A landscape with many peaks, sampled at points; each row gives a point and its height.
A climber steps from a point to whichever of its 5 nearest points has the largest rise for the distance, and stops where none of them is higher. Distance is the straight distance between rows; heights are no part of it.
K351 h=44.6: [151 125 145 186 105 151 121 154 138 164 117 149  90]
K205 h=58.0: [106 151 108 129  94 151 109 165 184 189 101 198 155]
K122 h=82.5: [108 106 131  90 162 103 157 108  82  65 172  64 143]
K98 h=12.1: [127  98 155 201  80 191 117 172 173 198  96 166  86]
K71 h=77.3: [ 92 147  99  99 129 128  94 149 168 184 157 195 155]
K422 h=42.7: [107 164 101  65 150  79 147 112  74  81 161  76 170]
K536 h=53.9: [104 160 105  98 140  94  93 128 146 170 162 172 167]
K919 h=71.2: [154 123 147 141 145 137 168 132 112  96 108  93 119]
K934 h=29.9: [147 105 138 203  77 166 127 160 151 175 103 136  76]
K432 h=61.6: [ 76 147  98  89 125 132  88 172 195 200 144 202 152]
K41 h=76.0: [120 138 101 108 146  95 114 121 132 164 144 154 157]
K982 h=18.7: [125 163 110  58 161  85 122 116  78 103 142  91 176]
K805 h=73.4: [122 103 127 106 164 137 157 113 111  79 142  86 136]
K991 h=66.9: [125 111 121  87 150 110 139 108  98  88 141  95 136]
K34 h=70.6: [152 126 159 143 137 142 179 129  96  87 109  85 108]
K317 h=39.4: [151 126 140 151 147 135 117 120 142 115 120 133 110]
K959 h=35.9: [128 137 128 163 109 142 102 127 172 142 128 154 106]
K392 h=67.0: [147 109 171 147 111 147 182 113  78  63 124  81  85]
K96 h=74.3: [121 109 128 122 161 135 165 117  90  78 147  59 148]
K573 h=60.9: [168 107 157 164 113 140 164 132 106 115 102 117  79]
K628 h=9.8: [129 156 110  71 158  80 110 115 108 142 138 120 173]
K882 h=65.3: [132 110 108 125 140 121 116  99 143 120 124 133 125]
K845 h=70.4: [126 116 149 139 142 143 186 108  84  70 136  46 152]
K384 h=30.1: [126 137 155 171  99 150  95 137 167 159 126 163  94]
K105 h=47.4: [122 158 109  95 154  91  95 122 138 164 150 161 167]
K964 h=46.3: [138 111 115 114 157 121 124 103 135 104 123 115 126]
K15 h=46.4: [120 147 127 151  88 152 100 133 173 149 112 170 119]
K939 h=67.9: [153 104 173 146 116 143 177 125  93  81 112 100  83]
K114 h=30.4: [106 139 140 150  79 158  92 156 177 162 115 190 102]
K767 h=71.7: [144 133 146 180 118 132 117 149 142 145 118 137  86]
K632 h=25.2: [124 154 106  81 161  84  94 115 123 150 144 152 175]
K514 h=35.2: [122 129 150 175  89 162  93 153 170 164 117 167  94]
K490 h=68.7: [ 82 143  94 106 121 129  92 162 184 198 144 196 161]
K775 h=46.5: [126 128 104  76 145  90 120 109  85 107 133 104 147]
K798 h=64.7: [135 118 173 149 117 151 191 105  74  51 129  57 120]
K459 h=72.1: [140 119 135 134 166 142 153 125 110  85 118  83 131]
K711 h=31.8: [132 130 104  78 144  88 127 114  98 130 130 122 153]
K409 h=69.4: [128 119 154 188  87 166 102 153 163 177 120 162  91]
K519 h=61.5: [103 150 100 140  91 145 109 143 172 167 115 181 149]
K839 h=54.7: [133 111 103  90 142 101 126 101 106 106 131 110 137]
K543 h=42.8: [147 121 122 140 149 137 121 112 144 111 121 124 124]
K103 h=0.5: [132 158 114  60 174  81 116 114  95 119 133 107 181]
K238 h=16.1: [116 111 154 179  83 170  98 172 180 186 112 178  87]
K694 h=69.7: [151 113 164 144 125 150 182 122  92  75 115  91  92]
K433 h=68.2: [105 124 119  71 150  96 142 108  81  80 158  83 144]
K707 h=37.5: [138 134  98  93 138  88 121 116 112 147 135 136 159]
K779 h=35.1: [135 133 111 145 116 127 108 105 160 133 121 152 128]
K349 h=38.9: [131 115  99 120 126 104 115 110 138 132 123 143 145]
K200 h=69.6: [141 118 157 141 126 141 180 113  87  67 114  71 123]
K117 h=38.6: [154 109 140 199  95 156 134 152 136 165 112 136  81]

Where does a climber stop that starts at each point below?
K845 -> K122
K628 -> K41
K392 -> K122
K775 -> K122
K205 -> K71

Call two points neighbours if one is among the 5 nearest of the other. Go from one point of each pair to the other, from neighbour to neighbour, staying as high as possible. Name the lowest point that can't be avoided.
K409 and K41 -> K349
K41 and K71 -> K536
K409 and K767 -> K351
